Points, in no order, along strands that fork and pass close to each other.
Points whose rows are less than 47.6 apart are linked; no others are. Some points are linked to none.
J_530: [  7  14   5 -11  -6   8   8   8  -7   8  -8 -11  -3  -3   6 -14   7   0
 -11  -4 -12 -14  -9  -6  18  -3  -7 -16   3   4   3   5   0   8 -16   9
  -2   6   0 -17   9  -6   5  -7  15  -2 -10  12  -5  16  -5 -14]
J_773: [ -2   3   2 -20   6  -3  19  -6  -4  -6   9 -18 -13   2 -10 -16   6   7
  -9   2 -29   3   9  -9   4  -1   2   3  -1   0   1   1   6  -2   3   5
  10 -12   3   0  -3  18   3   8  20  -8   6  -1 -19  -7  11  -9]
J_686: [ 10  -2  -8   9   5   9 -11   1  -3  -9  -3  -2  -8   1   6   0  -8 -12
   4  -9  10 -11  -3  -8 -10  -5   3   9  -4   2  -2   0  -3 -13   8  -5
   4   7  14   1   0   3   7  -3 -12  -9   4 -19  -4  -7  -3  12]
J_385: [ -3   5  -9   5   3  -8  -3  -6   6  11   0  17   2   7   6   7 -10  11
  13   3  18   4   1  -6   2  10   0  18   5  -4   6 -13  -4 -10  -5  -6
   4   0   2   8   1   2  -4   8 -12  13  -6  -8   5   4  -2   8]
J_768: [ -5   0   3 -16   5  -4  -3 -12  -3 -16   9   4  -7   4  -3   4   9 -16
 -11   0 -15  -3   5   4 -19   3  10 -11  -3  -8 -15   0  -4  18  12   1
   6 -16   1   9  -6  11  14  -5  -2   8  -3  25  -5   0  11  10]
J_721: [  7  -4   8   3 -10  11   5  20  -1   7  -5  -4   3  -5  -4 -10   6  11
  -1  -1   2  -2 -13   0   8 -12 -14   8  -3  12  23  22   1  -2 -13   2
  -3  13  -2 -21   7  -5 -10   1   9 -23  10 -14   3  -7 -10 -16]
J_138: [  0 -12   7  14  -3  -8 -11   2  -1   8   2  19  13   3  -7  15   9  -3
   8  -1  23   3  -9  20  -9   1  -1   0  -9  -1   9   6   2   3   2  -8
  -4  -4  -8  -5   2 -17  -9  -9 -11  11  10   5  12 -10   3   5]
J_923: [-10   4   6 -15  -5  -5  14   8   6   0  -3 -10  -5 -10   5 -21   0  16
  -5   8 -22   5  12 -19  17   1  -9  11  15   1   9   6  -3  -1  -4   7
   8   5   1  -1   6  14  -6  14  21  -7   5  -6 -10  -1  -2 -20]
J_136: [  3  -7  -6   0   1   4   1   0  -2 -22   0  -5 -10  -3   8  -6  -2 -13
  -8   1  -4  -8  -5 -10  -2  -6   7   7   3  -8 -12   4  -3   2   6   6
   2  18   0   4  -8  16  11   0   7   2  -1  -7   4  -3  -8  13]
J_81: [  5   0  -4  16  -5   5 -16   7   0   2 -10  -6   6 -11   8   8  -7 -12
   2  -6   6 -12   4   6  -1  -5  -9 -14  -1   8  -6  -2  -6   2   1  -2
 -10   9   3  -3   5 -12   1  -9 -15  -2  -1  -3   5   6 -11   3]
J_817: [ -3   7  -5   4   2  -5  -8   3   6  -5  -5  19   1   7  17   0  -8   1
   5   2  14  -8   3 -13   3   9   1  23  12  -8   3   0 -10  -4  -1  -4
   7  11   9   6   8   9  -1   6 -12   7  -6 -11   2   8  -8  14]
J_562: [  2  12 -10   4   1   0  -4   0   5  11 -13 -17   5 -13   7   2 -17   1
  14 -10  -4   4  24 -12   4   0  -8 -10   6   8  -5 -19  -8 -10   1   0
   0  -7  11   8   6  -3  -3   3 -14  -4  -2 -12 -11  10  -6  -9]
J_974: [  0 -10   7   2   0  -3   0  -4  -7  -9  10  10  -1  10  -7   3  15 -12
 -11   4  -2   0 -12  19 -13  -3   8  -8 -12  -4  -5  13   3  11   9   0
   1  -5  -8  -2  -4  -3   8  -8   6  10   3  17   4  -8   7  11]
J_337: [ 15   8   5  -4  -6  16  10  10 -11   7  -4  -7  -7   4   1 -13   8   0
 -10  -4  -3 -14 -22  -2  11  -8  -4  -5  -2   7   8  13   6  -2 -16   7
  -4  12   0 -24   6  -6   4 -10  16 -10  -3  -2  -3   7  -4  -9]
J_477: [ -1  -1  -4   7  -6   6 -11  11   4 -12 -13 -18   1 -21   6  -2 -11  -4
   1 -10  -8  -3  16  -9   2  -7 -11   0   4  11   4   3 -11  -7   7   3
  -4  14  10  -1   6   2  -5   4  -9 -17  13 -19  -2  -8 -11  -9]
J_632: [-15  10   0  -2  -6 -10   4   8  14  12  -9  12   8  -8   7  -5  -5  19
  10  11  -1   5  15  -6  17  14  -9   9  16   0  10  -2  -5   7  -3  -3
   1   4   1   6  11   4 -13  10   1   5  -4   0  -4  11  -5 -13]
J_90: [  4   0   6   9  -2  -2  -6  -4  -4  16  -2  -2  13  -5 -10  15   6  -4
   5  -7   7   5  -3  24  -6  -1  -6 -27 -12   4   1  -9   3   2   1  -4
 -12 -19  -3  -2   2 -25  -3 -12 -13   4   3  17   1   0   6  -8]
J_517: [  8   7   8  -7   7   4  21  -4  -9  14   9  -7  -8  15 -12  -9   8   8
   1  -3  -1  -3 -18  -1   5   4   4   2  -6  -4   6   2  14  -9  -8  -1
   6 -19   3  -9  -6  -5   0  -1  15 -15  -5   3 -18   0  13  -5]
J_177: [  4  -1   1   8   2  -3 -12  -3   2  13   1  10   6   4  -6  10   0   3
  13  -8  19  -1   1   8  -7   7  -8   4  -7   0  14  -8   2 -13   1 -14
   0 -19  10   4   4 -11  -9   0 -24  -3  10  -1  -3 -12   9   3]
J_234: [  3  -9  -4  18  -3  -1 -11  -1  -1  12  -1   7  13  -4  -4  21  -4  -3
  10  -4  21   5  -4  16  -7  -1   1  -8  -8   5   3  -9   1  -7  -1  -4
 -13   2 -10   1  -3 -22  -5  -8 -18  12   1  -1  19  -1  -5   6]
J_373: [ -4   0   0   4   3  -5 -16  -5   3 -10  -2   2   3  -6  -2   7   3  -8
   5  -8  -2   0  22   7 -11   3  -9  -6  -1   7   4  -1  -6   0  20  -7
   6 -12  19  11   7   2  -4   0 -18  -8  14   1  -8 -12   6  -1]
J_801: [-10 -14   6   8  -9  -3 -10   9   0 -17   3  14   5  -4   4   8   7 -14
  -9   8   0  -6  -5  16  -1  -3  -2  -4   1  -2  -3  18  -3  18   6   4
  -5  17  -8  -4   3  -1   1  -9   3  10   3  11  18   0  -8   4]
J_124: [  0  -6   8   3  -8   4  12  20   4  16  -1   2  10   1 -12  -4   5  24
   2   6   4  10 -11   3   7 -11 -11  12  -3  11  25  20   7  -6 -13  -5
   0   2 -10 -18   3  -9 -21   8  13 -26   8 -11   0  -8  -4 -23]
J_625: [ -2  -2  -5   2   3   0 -15  -3   8 -24  -3  -2  -3  -8   4   4  -5 -11
   2 -10  -5  -1  23  -5  -9   1  -3   7   2   3  -1  -2 -10 -10  22  -4
  10   0  22  17   4   7  -1   2 -17  -9  12 -14  -8 -14   3   5]
J_112: [  9 -20   6   0   0   3  12   5  -5 -12  16  -3  -9  10 -11 -12   9   0
 -12   4  -6   4 -21   5  -8 -10  12   9 -12   0   5  24  11  -4   2   6
   1  10  -9 -13  -7   8   1   0  27  -5   9  -5   0 -13   3   5]
J_682: [  0   9   0 -10   3   1   6   3   2  -5  -4 -10  -9  -4   7 -16  -1   5
  -3   0 -13  -5  10 -20   7   0  -9  14   6   3   8   4  -2  -6   2   3
   7   0  12  -1   7  14  -3   9   6 -15   8 -15 -15  -7   0  -9]
J_885: [ -2   0   8 -11   6  -4   2 -13  -8  -5  14  13  -6  14  -9   8  17 -11
 -12   1  -4  -1  -8  14 -18   3  12 -11  -9 -12  -7   5   3  14   5  -1
   6 -20  -3   3  -4   1   9  -9   0  15  -5  29  -2  -3  14  12]
J_346: [ -6  10   4 -11   4  -6  -2  -6  -3  -4   1  14 -10  14   3  -8   7  -6
  -7   0  -5 -12   1  -4   4   7  -3   5   5  -9   7   9  -2  12   6  -8
  12 -17  12   2   8  11   5   0  -4   1  -5  12 -16   2  11   6]
J_202: [  3  -5 -11   6  -2   4  -3   3   3   6  -4  -4   7  -8   6   4 -12   2
   3   5   9   2  -2  -5   5  -5   8   3   7   1 -12  -4  -3  -3  -6   9
  -8  20 -15  -1  -4  -3   2  -1   3   8 -10 -14  16   9 -15   7]
J_209: [ 13  -1 -10   5  10  10   8   0  -3   9   3 -18  -9   2   1  -6 -10   9
   1  -2   4   7  -6 -18  -4  -4   9  17  -2   7   1  -6   3 -21  -6   0
  -2   3   0  -4  -6   4   2   7   4 -15   3 -28  -9  -9  -5   2]
J_163: [  8  -5   6  -6   0  10  -3   9 -11 -26  -6  -1 -16   1   4 -16   8 -16
 -13  -4  -8 -21 -10  -7   2  -6  -4   5  -3  -5   9  23   0   3   5   5
   3  15   9  -6   4  14   5  -5   8  -8   8  -2  -4 -11  -1   2]
J_755: [  0  13  -3   0   1  -3   5   1   6  11   1  15  -4  12   8  -4  -4  19
  10   5  17   2  -5 -12   5  12  -4  38   8   0  18   2   4 -15  -8  -9
   6  -3   8   0   4   6  -9  14  -7 -10  -4 -18  -7  -2   1   2]
J_187: [ -2   8  -2   3  -3   1 -10   2   2   6 -10  10   9  -5  10   8  -7  -9
   2  -2  10  -8  -1   4   4   1  -2 -11   6  -1  -4  -6  -7  11  -2  -4
  -4   0   0   0   5 -11   5  -9 -14  13 -11  10   3  19  -6   4]
J_454: [  3  11  -2  -8   9   1   6 -20  -6  15   6   0  -1  11  -4   9  -2  -3
   1   0   7   6 -11   2  -2   1  15 -12  -3 -10 -13 -25   7   0  -9   2
  -2 -16  -8   6 -12 -13  13  -7  -3  18 -19  13   5  15   8   8]
J_706: [ -7   5  -3  -8   2  -3 -10  -5   0 -14  -4  11   1   3  15   3  -1 -18
  -8   3   1 -13   2  -8  -2   5   5  -2  12 -15 -16  -5 -14  19  -2   1
   5   4   5   7   1   8  15  -5 -12  13 -12  17   5  19  -6  15]
J_859: [  6  15   2   1  -1  10  -5  -4  -6  12  -5   4   3   5   6   6  -1 -13
  -3  -3   7 -14 -13   6   6  -1   3 -17   2  -2  -8  -5   0  13 -10  -2
  -5  -3  -2 -10   2 -17  12 -16  -8   8 -17  15   1  23  -2   4]
J_558: [-22  -1   1  -1  -3 -20  -3   0  10  -3  -1  18  10  -7   1   8  -1   6
   5   7  -8  12  27   5   3  12  -7  -4  11  -4  -2  -6 -10  16   9  -1
   1  -5   1  19   7   7 -10   7  -8  17   5  16   6   4   2  -7]
J_78: [  5  -6   6   8  -5   2  -1  -4  -1  13   1 -15  15  -7 -14  12   4   5
   6   1  -1  16   0  26  -5  -5   1 -31 -13  12  -9  -9  10   0   1   6
 -17  -9 -12  -1  -8 -27  -4  -7  -2   3   3  14   9  -2   6  -9]
J_277: [-10   2  -5 -10  -1  -7  -3  -3   6 -15  -6  -1   1 -10  11   2  -2 -11
  -9   5 -11   1  13  -7   3   2   4  -5  12  -9 -25  -7 -12  20  -1   8
   2   8  -7  11  -5  10  10   0   2  14 -10  17  12  13  -7   9]
J_205: [-17  -6   5   1  -2  -9  -8   4   0 -17   7  27   3   6   5   5   9 -17
  -9   7  -2  -9   0   8  -5   4  -1   0   4 -11  -2  17  -8  25  11  -4
   5   5   0   4   5   8   1  -4  -4  16   0  19   8   4  -2   9]
J_253: [ 14  -6  -1   2   3  16  15   6  -8   7   5 -17  -9   4  -5  -8  -4  11
  -5  -1   2   5 -20 -10  -1 -12   7   7  -8   9  -1   2   9 -16 -12   5
  -7  12  -9 -18  -8  -1   2   1  15 -14  -1 -23   1  -6  -5  -5]
J_959: [ -5  -9   8   5  -3 -10   1   1   2   5   9  27   7  13  -3   3   9   4
   2   8  19   2 -15  15  -1   4   5  12  -4  -6  14  14   2   5  -1  -6
   0   3  -9  -8   2  -8  -7  -3   3  12   2   6  11  -4   1   6]
J_887: [-15  -9   1   1   1  -9 -11   0   3 -25   4  18   0   0   5   4   3 -12
  -4   2   2  -6  13   1  -6   6  -2   9   6  -8  -1   8  -9  11  18  -5
   7   6   7  14   3  13  -1   4  -8   8   6   6   7  -6  -5  12]
J_488: [  6   5   8 -13   3   5   9  -4  -7  -1   6 -10 -11   7  -7 -10  12  -6
 -12   0 -16  -6  -9   4   3  -5   1 -18  -8  -4  -7   5   7   8  -2   3
   4 -11  -1 -11  -3   0   9  -9  13   0  -7  18 -13   5  10  -2]
J_38: [-12   7  -5  -8  -5 -10  -1   3  11  -1 -11   0  11 -13  12  -1  -6   0
  -2   4 -11   0  20  -9  12   6  -2 -10  20  -7 -15  -8 -12  18  -6   9
   0   5  -5   8   3   5   0   4  -2  16 -11  15   6  21  -6  -6]
J_369: [ -6   9   5 -17   8  -7  13 -17  -3   8   9   5  -8  15 -13  -6   9   8
   2   0  -9   2   5   1   4  13   0   4   0 -12   7  -9  10   2   2 -10
  16 -36  13   7  -1   7   2   8   0  -1  -4  14 -22  -6  26  -3]
J_411: [  5   4  -9  -4   5   5   0 -17  -5   3   4  -7   2   4   1   9  -8 -10
   1  -2   0   5  -1  -1 -11  -3  17 -16  -4  -3 -26 -23   4   2  -6   5
  -5  -1  -9   9 -15  -5  17  -7  -4  14 -17   8   9  12   3  15]
J_593: [  5  19  -2  -5  -3   8   2   3  -1  12 -13 -12  -2  -6  10  -9  -5  -2
   0  -4  -5 -12  -1 -14  16  -1  -7 -10  10   2  -1  -7  -3   3 -13   5
  -2   3   2  -8   7  -4   5  -6   1  -3  -9   1 -11  19  -6  -8]
J_93: [  2 -10  -6   4  -9   6  -5  11   1 -17 -11 -25  -1 -27   5  -3  -5  -3
  -4  -7 -10   1  13  -5   3  -9  -8  -8   0   9  -5   2  -8  -4   6  11
 -10  26  -2  -1  -3   6  -1   3   6 -10  11 -14  10 -10 -15  -8]
J_630: [  4   4  -9   9  -1   6  -5   7   6  10  -7   6   2   3  10   0 -15  17
  12   0  20   7  -3 -15   2   2  -5  29   5   7  17   1  -1 -18  -7  -9
   2   8   4  -1   3   1 -10  13  -9 -11  -3 -28   0  -3  -9  -2]
J_977: [-15  13  -2  -8  -1 -12   2   1   8   0  -6   6   3  -4  10  -9  -2   6
   2   6 -11  -3  21 -13  12   6  -9   2  16  -8  -2  -2  -8  11  -2   0
   5   2   6   7   9  10  -5   7  -2   7  -6   6  -7  14  -1  -9]
J_161: [ -6 -12  -1  -2   5 -10  10  -6   3   1  12  -2  -4   5  -7  -3  -1  11
   4   5  -6  17   6  -3  -4   0   8  13  -2   3   3  -2   5  -9   1   1
   4  -5  -7   5  -5  10  -6  11  13  -3   7  -9  -2 -12   5  -4]
J_966: [  1  21  -6   2  -6   3   2   7   5  23 -17  -2   7  -6  12  -2 -13  16
  10   1  10   2   3 -17  17   7 -10   8  13   5  10 -10  -4  -8 -14  -3
   1  -1   7   1   7  -5  -9   8  -7  -5 -11 -14  -7  18 -11 -12]
J_251: [  8  -6   4   8  -4   9  -1  13  -3   0  -3   2  -5   5   0  -9   4   0
  -2  -3  12 -11 -18  -3  -1  -7  -4  16  -6   5  18  20   4  -6  -7  -6
  -1   8   2 -17   8  -1  -5  -3   4 -18   6 -18   0  -9  -5   0]
J_967: [  4  12  -6  -1  -5   5  -2   2   3  13 -16 -19   6 -16   6   1 -10   1
   4  -4  -5  -2  10  -4  10  -3  -5 -20   6   8  -9 -13  -3   1  -8   4
  -8  -2  -1   1   3 -10   1  -4  -4   0  -8   3  -3  18  -8 -10]
J_84: [  3  -1  -3   4 -14   8  -6  14  -1  -5 -17 -14   4 -23  14  -5  -6  -2
  -5  -6  -4 -10   6  -5  13  -7 -11 -10   9   5  -1   5 -12   4  -4  12
 -10  30   0  -9   6   0   0  -1   3  -3  -1  -7  10   5 -18  -7]
J_218: [  0 -19  -9   8  -4   4   2   2   2 -13   5  -5   6  -6   6   6  -8  -1
  -4   9   3  10  -2  -1  -4  -6  14   4  -1   0 -16  -1   1  -3   1  10
  -9  25 -17   3 -13   2   8   3  12   7  -2 -17  23  -3 -12  14]
J_983: [  8  14   0   2   0   5   1   2   0  17  -8 -14  -2  -3  -4  -2  -5   6
  11  -9   0  -1   8  -4   6   3 -18  -4   2  10  10 -10   5 -12  -1  -4
   2 -22  16  -1   7  -7  -9   1 -11 -23   4  -9 -19  -1   9 -15]
J_732: [-10 -10  -9   5   0  -9  -9  -1   7 -14   0   9   2  -5   7   9  -7  -3
   5   1   2   5  17  -1  -7   5   2   8  10  -5  -8  -5 -11   0  10  -2
   2   7  -2  16  -2   8  -2   6  -8  11   5  -4  12  -2  -6   8]
J_890: [  7   8   5  -6   6   7  -3   0  -6 -15  -3   3 -15   9   5 -15   3 -10
  -8  -5  -5 -23  -4 -12   5  -1  -7  12   0  -2  12  15  -1  -1   6  -6
   8  -3  20  -7  10  10   5  -4  -2 -14   4  -7 -17  -8   4   4]
J_156: [  4  -5  -6   9   1   5 -15  -8  -4 -17   2 -13   0  -6  -4  10  -2 -15
   0  -9  -4  -2   6   9 -19  -7   4 -17  -7   4 -20  -9  -2   0  15   0
  -7   2   0   9  -9   1  10  -7 -10  -1   4   1   4  -6   0  13]
J_109: [ -1 -10   6   2  -8   1  11  15   7  15   6   8  11   2  -5  -3   2  20
   3  11   6  12 -15   6   8  -5   0  11   0   5  17  16   6  -4 -12   0
  -1  12 -16 -18   1  -9 -17   5  14  -5  -1  -6  10   3  -7 -15]
J_365: [ -1 -15  -6  12  -4   1  -8   7   5  -4   0  -5   3  -8   0   6  -5   1
   5   0   4   9   7   3  -6  -7   0   1  -2   8   0   2  -4  -7   5   2
  -7  11  -8   1  -2  -1  -7   2   0  -6  11 -16  10 -10 -10  -2]
J_908: [-21   7   5 -14   1 -21   0  -9   5   0   3  22   2   5  -2   4   5   8
   3   4  -6   8  23   3   0  16  -5   0   7 -10   5  -7  -2  13   7  -8
   7 -21   7  17   7  10  -5   9 -11  14   2  21  -6   0  14  -2]
J_539: [-15  -1   4 -11  -6 -11  12   7  10   5   0  -7   5 -15  -1 -11   1  19
   1  10 -24  13  25  -6  14   4 -10  -3  10   5   5   1  -1   4   2   4
   4  -4  -2   5   6  10 -15  15  15  -7   6   2  -9  -1   2 -23]
J_978: [  5 -12   2  -4  11  -4  13 -12  -5  -5  21   0  -8  17 -11   1   5   0
  -6   3  -1   9 -15   7 -16  -4  20   2 -15  -5  -7   0  11  -5   2   4
   2  -5 -13   2 -14   3   7  -1  17   8  -2   2   2  -8   9  13]
J_901: [-10   9  -7   7  -6  -8  -6   7  13  11 -14  11  14 -12  11   7 -15  10
  14   4   8   8  17  -6  10   9  -4   2  13   1   0 -11 -12   4  -4  -1
  -2   7   1   9  10  -2  -9   6 -10  14  -7  -2   7  18 -11  -5]
J_701: [  9   8   5 -13   4   6  13  -4 -10  -2   1 -16 -15   4  -8 -15   9  -3
  -9  -7 -19 -12  -4  -6   3  -3  -5  -7  -3   2   2   5   4   0  -3   4
   5  -7   6  -9   3   9   8   0  14 -12   1   2 -18  -2   7  -6]
J_594: [  1  -5  11  -4   4  -4  20  -4  -4  19  16  12   7  19 -16   0  11  15
   0   9   9  13 -25  12   8   5   8   7  -7  -9  11   5  16  -6 -12  -2
   4  -9 -11 -12  -7 -15  -6   1  20   6  -8   9   1   3  12  -5]
J_939: [  1  -2  -7   4   2   3 -15   1   2 -22  -8 -21  -2 -18   1   0  -6 -13
  -2 -11 -11  -5  20  -5  -7  -7  -5  -9   0   7 -11  -6 -11  -7  16   4
  -1   8  14  11  -1   7   6  -1 -13 -10  10 -13  -4 -10  -5   1]
J_326: [ 10   7   5  -2   2  13  16   4  -6  17   0  -7  -4  10  -6  -8   4   6
  -2  -1   6  -8 -22  -5  12   0  -1   3  -4   3   7   6   9  -7 -13   2
   0  -7   0 -17   0 -10   0  -4  11 -13  -5  -7  -8   7   1  -8]
J_962: [ 17 -12   5   2  -2  14  13   6  -7  -4   9 -13  -7   8  -8 -10   4   1
 -10   2  -5   3 -24   3  -6 -15   9  -5 -17   7  -4  12  13  -9  -6  10
  -8  17 -11 -21 -10  -3   5  -8  26  -9   2  -6   8  -6   2   5]
J_972: [  6   9  -3  -3   7   9   8   4  -1   5  -1 -10 -11   5   6 -12  -5  10
   2  -2   0   1  -2 -22   4   2  -4  28   2   7  12   0   4 -18  -7  -2
   6  -2  10  -5   3   8  -3  12   6 -21   3 -24 -17  -6   0  -8]
J_637: [ -1   8  -2   4   4 -11  -4  -6   9  14   2  26   0  10   3   6  -1  18
  17  -1  25   4  -4  -3  -1  12  -3  32   2  -5  19  -8   3 -18  -5 -14
   5  -8  14   5   2   6 -12   9 -20   7  -1 -10  -1  -8   9   8]
J_735: [  2 -23  -2   9  -1   1   3   5   1 -13  11   0  -4   3  -1  -1   0  -2
  -7   8   2   8 -12   2  -6  -7  13  12  -6   0  -3  13   7  -4   3   8
  -2  21 -15  -5 -10   7   2   2  21   2   5 -12  15 -11  -8   9]
J_222: [-15  -4   1   1  -5 -16  -2  -3   9  11  -1   7  13 -13  -3  15  -2  10
  11   5  -5  18  19  10   3   8  -3 -15   4   3  -6 -17  -2  10   2   2
  -7  -6 -10  15   2  -9 -10   3  -8  21   3  14  15   7  -1 -10]
J_970: [  3  -6  -3   7  -5   6  -8  -2  -2 -13  -1 -26   5 -14  -6   5  -1  -6
  -4  -2 -15   6  13   9 -11 -11   0 -27  -8  12 -25  -9   3   3   8   8
 -11   8  -9   8 -10   1  10  -6   4   0   2   9   8  -7  -2   3]
J_574: [ -4  -7  -4  -3   3  -1  -9 -11  -2 -25   7 -10  -5  -5  -8  10   7 -13
  -7  -2 -15   4  10   9 -23  -2  10 -18  -6  -2 -25  -6  -2  12  17   4
  -1  -5  -1  18 -14  11  14  -3  -5   3   4  17   1  -8   3  10]
J_866: [ -1  -2  -7  -4   7  -1  -8  -4  -3 -26  -1   4  -8  -1  12   2  -3 -22
  -7  -3  -1 -14   4  -8  -7  -2   7   6   6 -13 -19  -3 -10   9   5   1
   8   9   6  14  -7  13  14  -1  -9   6  -4   3   4   5  -4  20]
J_844: [  3  10   6  -6  12   1  10 -14  -5  20   7   4   4  14  -9  11   7   2
   8  -3  16   5 -22   8   6   9  11  -7  -7 -15   5 -22  11  -4 -15  -4
   2 -25   0  -1 -11 -17   2  -5  -8  16 -13  17   0  10  14   3]
J_354: [ -3  -4  -2   6   3 -12 -13  -7   4  -1   4  16   3   2  -4  11   1  -1
   9  -7   8   4  14   8 -11   7  -8   4  -2   1   8  -7  -5  -5  11 -11
   4 -14  12  13   4   0 -11   3 -25   8  11   4   0 -13  11   5]
J_829: [  5 -16   0   4  -2  10  -5   6  -8 -30  -2  -9 -14  -7   3  -7   4 -16
 -10  -3  -6 -11  -8  -3  -3 -11   4   2  -6  -1  -3  15   1  -3  12   7
  -2  25   3   0  -6  13   7  -1   9 -11  10 -12   7 -18  -7   8]
J_444: [ -2  12   4  -9   3   0  -7  -1   0 -18  -6   3  -9   3   9 -11   3 -13
  -7  -5  -7 -16   8 -11   7   4  -7   6   8  -6   4   6 -11   9   5  -2
   9   0  18   2  11  12   6   0  -6  -4   0   4 -13   3   2   3]
J_731: [  5   4  -3  -2   1   5   0 -11  -2  -2   1 -20   5   1  -8   6  -4  -2
  -3   1 -12   8   3   6 -11  -7   9 -28  -9   5 -30 -21   7   1   2  12
 -10  -3 -11  10 -16  -6  14  -6   5   6 -10  14   4   2   5   5]
J_596: [ -4  -3  -2  11  -7  -5  -6   8   9   7  -8   4   9 -11   5   5  -9   8
  11   4   6   6  10   0   4   0  -3   3   4   6   3  -1  -7   0   3  -2
  -6   7  -6   0   7  -6 -12   3  -4   2   3  -8   9   3  -9  -7]
J_492: [  6 -11  -3  13  -4   7  -3   4  -1   3   3 -15   5  -5  -6   7  -3  -2
   1   0   3   8  -5   6  -8 -10   4 -10 -14  10  -8   1   5  -7   2   4
 -14  11 -13  -6  -8  -9   0  -6   3  -7   5  -9  10  -9  -5   1]
J_555: [ -4   8  10 -12   2  -4   6  -1  -6  -1   5  11  -4  12  -5  -7  15  -8
 -13   4 -13 -11  -4   7   4   2  -2 -11  -2  -7   1  16   1  18  -1  -5
   8 -16   1  -6   6   5   6  -4   7   4  -3  26 -13   6  13  -2]
J_715: [ 11  -9   5   9   3   4   2   5  -5   2   7  11  -2  13  -5  -1   6  -4
  -1   0  17  -4 -23   7  -7  -5   3  15 -11  -1  12  15   6  -6  -1  -5
   0   3  -3 -13  -2  -5   2  -5   3  -8   5 -10   2 -12   3   7]
J_791: [  6   3   2   9  -8  12  -9  14  -3   3 -16  -9  -2 -13   4  -5  -4  -4
  -2  -9   4 -14  -8  -1   9  -7 -11  -8   0  10   7   9  -6   2  -6   2
 -11  17   2 -16   7  -7  -2  -9  -6 -11   6  -6   2   3 -14  -4]
J_676: [-13   8   0 -18   6 -13   4 -18   1  -1   6   8  -6   7  -6  -2   3   3
   1   0 -14   7  21  -4  -5  12   2   0   5 -11  -1 -15   1   6   5  -6
  14 -31  11  16   1  16   4   6  -8   7  -1  17 -16   0  20  -3]
J_546: [  6  -2   4   3   6  -1  -1  -8  -6  11   8   9  -2  14  -9   5   7   3
   6  -4  18  -1 -14  11  -6   5   1   8 -10  -4  10   1   4  -9  -1 -11
   2 -16   3  -3   0  -9  -5   0  -8   0   3  -1  -3 -12   9   8]
J_244: [ -6  -5   8   2  -6  -6   6   8   5   4   3  17   5   8   1  -6   5   9
  -2  14   6   2 -14   5   9  -2   2  12   3  -3  11  19   2   5  -6  -1
   3  11 -11  -9   4  -1  -6   0  14   5  -2   1   5   4  -3  -2]
J_356: [  6   9   3 -16  12   2  17 -17  -9   9  12 -13 -13  16 -17  -3   6   2
  -1  -6  -8  -2  -8   1  -5   8   7  -5  -7  -6  -1 -10  11  -4  -1  -4
  11 -33   5   3  -5   3   9   2   8  -7  -8  10 -25  -2  23  -4]
J_50: [  7   6  -6   8   2   6 -10   4   0  -5  -6   9  -5   8  13  -5  -6  -9
  -3  -5  14 -19  -7 -11   4   0  -1  17   6  -2   7   6  -4  -5  -2  -5
   5   7  13  -6   7   4   4  -3  -9  -4  -4 -14  -2   5  -7  12]
J_42: [ -3  12  -1  -4  -1   2  14   7   4  14  -3   2  -3   4   7 -14  -6  21
   4   7   5   4  -5 -20  13   6  -5  28   9   3  15   3   4 -10 -14  -1
   5   3   2  -7   5   8 -11  14  11 -12  -5 -19  -8   4  -7 -10]
J_423: [ -7   1   3   5  -5  -8  -5  -5   5  19  -3   5  15  -9  -5  18   1   3
  10  -3   7  10   6  18   1   4  -5 -23  -2   1   2 -18   0   6  -1  -5
 -11 -14  -5   9   2 -22 -10  -4 -14  15   1  18  10   8   2 -10]
J_128: [  2  -2 -11  12  -4   1  -9  -1   4  11  -5   7  14  -6   3  18 -14  -1
  11   0  19   7   0   3   0   1   7  -2   4   0  -5 -12  -4  -6  -5   2
  -9  12 -11   2  -1 -14  -1  -3 -13  16  -7  -7  23  12 -11  10]
J_683: [  1  14   3  -3   4   3   2  -8  -4  18  -2   3   2  10  -2   5   6  -4
   4  -5   8  -4 -11   9   8   8   0 -13  -1  -8   3  -8   5   7 -10  -6
   2 -19   2  -5   1 -17   2  -9  -5   5 -11  17  -7  17   8  -6]
J_460: [  2 -13  -5  -4  12  -8  11 -14  -2  -8  19  -5 -13  10 -13  -1   2   7
   3   3  -6  13   0   0 -17   0  16  13 -11  -2  -5  -7   9 -13  10   0
   5  -8  -9  11 -11  11   4  11  13   0   9 -10  -5 -20  13   7]
J_219: [ -3 -19   5   4  -4  -1  -7   4  -5 -26   8   4  -3  -1  -3   2   9 -16
 -13   8  -8  -4  -7  16 -13  -5   4  -7  -5  -4 -10  20   1  12  14   7
  -1  12  -6   0  -7   6   8  -6  10   8   9  10  12 -10  -4  13]
J_875: [ 11  -7  -1  12  -2  12  -2  -7  -5  12   2 -15  13  -2 -11  12  -5   4
   5   0   8  15  -8  18 -10 -11   9 -27 -15  11 -14 -15  13 -12   1   5
 -18   3 -15  -4 -14 -20   2 -12  -1   0  -3   0  14  -2   2   1]
J_45: [ -9  -6   0  -5   0 -10   9   1   6   8   5  -8   2  -6 -10  -3   2  12
   2   6 -16  14  16   2   2   3  -1  -5   1   4   0  -5   3   0   4   4
   1  -9  -7   6   2   2 -10   8  13   0   6   3  -5  -5   4 -16]

A fork is a point with three links, a tip a point with one. Leave the first point through the second and follow the links. Name the first fork or tip that comes.
J_90; J_78 | J_773
J_546; J_715 | J_972
J_354; J_373 | J_732
J_423; J_222 | J_562

Name the points in between on the shortest way along the links from the first point to the second, in order.
J_923; J_251 | J_682 J_972 J_209 J_253 J_962 J_112 J_735 J_218 J_202 J_128 J_234 J_138 J_959 J_244 J_109 J_124 J_721
J_773; J_908 | J_701 J_488 J_555 J_346 J_444 J_890 J_163 J_829 J_136 J_866 J_706 J_277 J_38 J_977 J_632 J_901 J_596 J_365 J_492 J_875 J_78 J_90 J_423 J_222 J_558
J_112; J_50 | J_962 J_253 J_209 J_972 J_42 J_755 J_637 J_385 J_817
J_205; J_84 | J_801 J_219 J_974 J_885 J_768 J_574 J_156 J_970 J_731 J_411 J_454 J_844 J_683 J_859 J_187 J_81 J_791
J_967; J_908 | J_593 J_530 J_337 J_326 J_517 J_356 J_369 J_676
J_683; J_177 | J_859 J_187 J_81 J_791 J_84 J_93 J_477 J_939 J_625 J_373 J_354
